Points, in no order, along strands that fork and pass close to each other.
(in the rows, 128 means zero)
Points whose rows are less than 113 apart are linked; no others are.
(570): [138 153 187 131 140 122 127 122 134 120 92 109 164 131 157 150 122 93 85 97 141 159 114]
(114): [118 125 139 134 116 151 109 151 146 159 122 158 132 149 105 98 113 156 174 157 172 83 81]
(693): [106 132 166 140 82 133 151 129 131 141 142 174 105 126 112 150 126 104 145 114 203 171 133]
(729): [146 145 180 134 154 117 100 169 139 115 92 120 134 119 180 122 163 103 90 120 178 130 135]
(390): [169 157 131 69 82 149 134 98 108 115 137 107 145 159 125 165 136 99 154 98 101 132 85]
(844): [130 119 90 94 105 125 91 153 77 124 94 130 99 145 133 59 122 120 103 128 87 153 166]
(205): [72 83 114 179 160 117 104 86 93 113 92 131 137 137 103 86 101 116 108 150 80 149 132]
(675): [175 135 180 116 110 91 137 127 158 143 147 111 138 84 165 152 138 162 139 166 145 116 177]
(751): [152 96 103 111 143 141 96 147 154 124 149 172 138 138 140 164 142 120 187 173 127 138 149]
(468): [126 123 129 141 161 91 135 144 168 133 159 113 145 115 162 144 111 96 73 77 118 115 169]
(14): [95 58 91 140 141 109 112 137 67 91 125 110 113 126 123 62 124 166 101 148 109 148 143]
(148): [113 85 100 156 141 152 119 82 112 121 109 127 138 158 82 117 93 141 137 145 53 157 105]
(678): [139 114 156 162 114 147 129 103 149 172 166 74 148 150 94 178 63 119 103 80 93 130 115]
(153): [164 114 149 84 143 168 108 179 130 142 126 167 110 106 151 101 134 61 168 148 125 149 156]
(388): [113 126 152 136 127 109 120 181 153 106 136 125 143 100 185 109 142 94 60 88 143 149 155]
(974): [148 158 132 115 115 139 140 109 149 160 66 145 149 143 96 138 96 141 120 122 79 118 126]
(94): [148 158 179 101 133 136 151 97 103 114 135 119 93 160 133 128 164 100 158 131 155 110 74]
(230): [90 147 146 121 94 140 131 134 81 120 116 155 99 137 147 44 126 128 121 144 144 107 107]
(464): [175 152 135 72 96 131 195 87 157 137 125 141 134 110 99 152 136 158 140 111 94 111 113]
(819): [125 142 160 140 174 148 123 144 123 137 83 108 148 115 102 190 139 125 158 128 177 107 97]
(51): [119 136 78 143 159 110 135 137 122 131 104 166 88 153 127 104 184 168 152 183 172 120 141]
(28): [152 141 150 114 81 77 157 107 184 141 150 77 159 114 139 163 135 169 139 124 136 100 147]
(684): [91 145 131 153 104 130 157 127 96 146 94 86 118 140 77 89 118 183 97 104 108 114 81]
(219): [94 112 132 171 165 123 157 100 151 154 178 71 130 139 132 121 85 125 65 73 99 112 119]
(24): [110 135 86 116 139 126 152 115 138 95 79 174 144 128 157 111 174 127 118 102 119 156 139]
(196): [117 146 140 133 111 130 145 108 169 150 91 130 165 126 144 138 127 123 106 87 108 140 137]
(366): [144 143 159 106 99 78 98 161 69 107 114 95 106 158 146 40 145 130 95 164 144 130 118]
(633): [113 103 119 106 150 133 159 137 149 120 166 189 112 74 94 114 159 147 161 142 140 114 102]
(290): [180 152 73 98 149 112 127 102 171 128 191 107 98 155 159 91 114 157 133 167 106 108 141]
(548): [129 125 149 122 172 135 151 114 105 116 156 63 122 110 151 154 109 106 107 88 137 128 118]
(802): [108 103 159 150 160 169 141 128 160 142 90 127 146 94 100 150 87 116 133 98 154 157 125]
(1052): [99 116 117 148 139 119 124 134 154 81 103 184 170 118 152 129 158 108 118 100 122 112 100]
(372): [158 106 105 78 118 105 92 169 115 119 108 154 95 183 109 81 191 132 108 148 169 187 145]
(1116): [111 136 106 163 77 107 143 118 97 130 132 102 128 105 130 158 140 196 146 124 125 136 147]
(804): [136 134 127 128 131 108 117 165 140 114 164 127 156 109 146 183 161 100 142 106 135 98 122]
(73): [108 78 80 153 158 149 129 138 140 139 121 108 134 80 119 154 124 182 137 141 91 92 126]
(349): [139 137 149 118 147 161 133 94 148 167 120 102 146 111 107 150 76 143 144 139 96 93 123]
(701): [164 129 150 85 166 134 101 162 133 110 140 132 150 113 141 153 138 78 121 112 109 95 121]
(764): [142 98 150 108 107 166 129 140 164 119 161 134 146 145 154 148 118 109 123 129 137 186 134]
(1082): [94 91 123 136 122 130 145 124 47 103 115 135 98 107 131 75 146 140 128 146 130 173 154]
(877): [185 142 108 105 125 148 78 183 118 162 111 74 110 125 142 147 116 136 165 135 133 144 169]
(971): [132 91 155 96 101 93 84 156 88 107 124 131 116 182 121 67 151 124 117 160 177 157 114]
(543): [135 119 141 158 72 125 136 124 139 143 153 103 168 122 81 172 100 134 107 91 72 101 97]
(1147): [171 105 143 87 130 149 82 181 120 155 152 109 104 108 157 114 121 103 136 146 117 154 172]
(961): [131 107 103 154 170 135 117 86 109 112 146 119 141 174 67 146 80 114 127 150 113 149 105]
(748): [102 126 116 128 124 143 146 121 109 140 80 85 95 139 91 76 133 184 75 122 135 174 115]
(972): [146 126 148 113 134 130 127 111 102 99 117 155 113 142 132 120 175 128 182 175 138 132 93]
(469): [103 132 118 125 104 133 127 118 66 126 136 165 75 123 161 70 143 122 152 172 135 142 147]
(302): [114 151 126 149 82 109 131 122 141 147 166 128 105 129 132 89 93 158 110 148 118 110 143]
(1124): [105 110 124 141 96 141 92 130 128 128 69 136 168 142 164 127 114 113 117 123 122 157 130]
(495): [166 119 146 94 180 130 114 142 163 124 131 167 132 117 132 141 135 50 133 144 109 132 168]
(459): [106 147 109 185 29 118 101 120 113 151 128 103 142 137 132 145 111 164 139 109 120 133 134]
(214): [124 131 151 114 147 149 124 166 141 161 194 117 91 110 166 117 99 102 143 107 183 114 155]
(913): [166 127 104 98 182 118 138 106 157 141 185 65 110 129 161 151 114 109 130 97 132 110 142]
(177): [161 98 136 138 160 107 105 157 153 95 146 182 143 146 98 112 136 107 85 181 122 158 143]
(1175): [99 126 100 142 160 127 151 149 117 123 128 135 124 60 132 126 146 149 145 107 94 80 144]
(475): [106 165 120 116 94 81 191 82 164 154 151 115 130 88 156 184 135 119 129 60 136 118 173]
(228): [89 165 97 126 76 111 150 116 148 167 153 123 117 105 160 147 115 132 137 69 119 94 139]
(1053): [156 82 123 116 152 119 109 170 142 136 132 166 104 196 72 107 154 119 104 175 157 182 139]
(175): [75 139 125 136 112 161 117 156 117 146 143 173 104 140 143 67 95 133 163 129 169 97 87]
(980): [181 138 157 75 113 145 150 131 181 158 102 152 149 125 71 126 125 128 132 128 94 122 128]
(500): [109 137 152 164 87 98 148 94 131 78 123 136 187 119 130 178 159 139 116 115 104 106 97]
(188): [123 126 80 116 117 118 121 120 91 106 64 157 137 158 105 64 142 120 101 147 90 156 132]
(307): [147 122 180 112 81 105 177 105 150 88 124 157 185 82 130 180 161 133 133 143 121 116 112]
(997): [172 180 118 109 88 113 144 120 158 160 169 31 117 124 144 155 122 175 141 113 144 101 151]
(132): [78 135 127 193 112 95 137 139 131 119 146 164 154 107 105 168 138 128 128 120 170 103 138]
(95): [55 130 131 180 144 138 137 113 88 132 104 108 113 111 135 94 112 173 112 118 112 100 104]
(341): [127 137 140 105 101 173 138 139 104 155 124 141 75 130 127 111 131 119 151 125 176 178 138]
(530): [110 103 120 142 172 145 124 126 180 113 97 190 164 100 109 140 134 90 146 130 123 122 130]
(195): [157 143 126 79 146 159 157 82 140 113 132 148 134 135 94 158 128 103 145 101 96 109 88]
(682): [163 118 143 95 109 171 105 106 113 103 139 115 140 141 139 166 99 89 148 116 106 185 118]
(629): [132 162 153 129 95 128 121 177 110 151 170 113 87 148 113 90 104 138 118 146 139 102 123]
(1049): [137 137 202 121 125 93 165 126 144 109 129 147 126 76 147 155 166 142 134 157 138 121 125]
(1039): [96 116 156 188 128 164 135 115 162 178 133 102 143 126 78 164 59 122 115 94 145 134 133]
(1093): [147 154 160 108 192 145 130 106 149 150 94 127 132 113 117 178 117 105 165 131 132 79 129]
(848): [156 162 110 129 132 126 83 150 71 140 103 95 107 145 143 127 118 117 132 156 140 118 139]
(645): [170 112 148 131 125 103 116 143 135 133 119 93 141 100 128 177 134 173 150 181 135 112 140]
(331): [116 153 144 110 117 128 140 158 91 139 164 106 68 148 126 102 144 122 117 117 185 150 111]
(1069): [118 126 114 124 177 169 141 70 147 154 154 108 129 146 80 147 67 126 130 134 101 134 126]
(310): [131 155 83 176 119 99 123 120 91 117 120 106 146 118 128 192 138 167 148 122 119 81 131]
(361): [80 155 112 173 164 135 127 109 94 118 72 131 112 144 124 123 128 119 106 105 140 111 123]
(715): [132 148 163 144 57 122 127 105 124 109 121 124 181 154 114 142 122 138 94 105 96 121 81]
(978): [142 135 123 99 97 94 173 94 181 114 196 82 138 106 157 156 146 129 135 90 141 121 157]
(421): [133 159 77 126 159 135 113 81 98 115 105 142 108 170 138 151 134 107 133 130 116 173 131]
(1060): [80 106 115 164 79 131 74 122 107 114 106 163 171 137 144 91 105 109 122 133 81 124 105]
(1176): [155 114 82 128 129 122 117 109 119 111 166 148 145 152 131 200 129 101 161 130 111 139 153]
(1079): [119 101 92 117 113 142 100 150 117 106 96 153 150 135 158 134 161 131 180 171 145 128 112]
(973): [120 160 85 121 119 144 130 114 94 110 103 139 113 160 156 107 146 121 116 97 151 179 110]
(1086): [117 170 90 139 36 139 119 113 160 167 137 123 137 161 152 117 108 139 137 87 129 125 129]
(666): [95 90 79 127 124 93 103 123 60 95 81 142 140 156 113 61 156 160 135 158 116 134 123]
(559): [128 139 143 128 82 93 79 165 69 125 85 122 131 127 140 77 134 110 96 130 126 156 157]
(140): [150 134 113 109 108 101 116 135 102 112 187 101 149 143 120 181 115 84 135 103 115 96 134]
(942): [131 134 134 111 137 159 95 172 146 143 148 118 104 143 165 132 128 130 167 111 178 114 115]
(596): [111 141 103 173 138 101 145 154 125 132 132 160 115 140 102 149 142 166 135 156 156 117 129]
(962): [157 112 157 118 178 101 150 138 191 124 168 164 112 129 130 99 142 112 67 155 128 133 148]
(408): [113 123 134 150 176 174 131 99 155 116 60 156 166 96 88 160 92 108 174 121 101 138 121]
(380): [140 99 124 124 128 134 91 176 143 132 152 124 144 169 100 103 101 165 138 177 141 104 83]
(1118): [106 143 93 165 84 124 112 104 130 133 144 160 138 134 147 89 108 131 100 135 72 123 127]
(173): [99 132 135 155 165 138 118 130 85 111 58 120 131 105 105 155 144 108 140 113 148 150 129]
(895): [185 126 147 79 176 118 170 122 188 140 139 138 110 140 94 101 158 155 79 132 111 131 118]
(1182): [153 100 94 127 134 132 126 144 128 146 114 112 121 85 122 130 134 187 147 184 104 135 157]
(959): [145 132 129 101 138 141 164 140 140 124 101 125 104 144 105 87 159 168 83 141 121 159 131]
(1001): [117 118 120 138 186 147 137 107 91 126 96 162 57 141 120 100 178 144 151 175 156 151 139]
(632): [129 131 121 128 178 142 173 113 123 116 108 178 86 94 96 109 161 133 140 155 131 120 140]
(750): [88 96 109 140 122 147 131 173 116 106 133 167 130 75 132 109 150 151 161 120 146 96 121]
(556): [149 161 144 87 164 160 115 136 100 131 131 94 92 140 152 145 155 100 160 102 158 91 91]
(4): [107 127 131 152 192 113 167 50 152 121 153 110 140 148 138 142 80 97 88 96 107 121 114]
(481): [108 119 159 150 149 136 120 160 107 134 184 77 103 88 150 132 92 99 111 93 150 119 149]
(1154): [76 123 157 179 109 126 132 145 137 114 139 177 144 105 120 149 130 116 162 151 214 143 123]
(360): [183 142 81 97 143 102 119 103 183 141 164 102 140 140 170 151 132 123 131 146 109 113 156]
(609): [118 96 125 147 151 104 119 129 155 112 187 87 151 112 167 115 96 121 68 106 80 93 130]

A fork is a point with three links, a tip a point with one. Leave the first point through the second and follow the links. Name the first fork or tip that comes.
(196), (1124): (675)
(962), (177): (380)
(1154), (693): (196)
(495), (701): (290)
(469), (1082): (349)
(972), (1079): (848)
(715), (543): (421)

Follow the links from the first point to the second, and from the first to the third. Name the last point that the two ways share.
(388), (1039), (372): (196)
(173), (28), (764): (974)
(764), (4), (331): (196)
(961), (645), (175): (349)
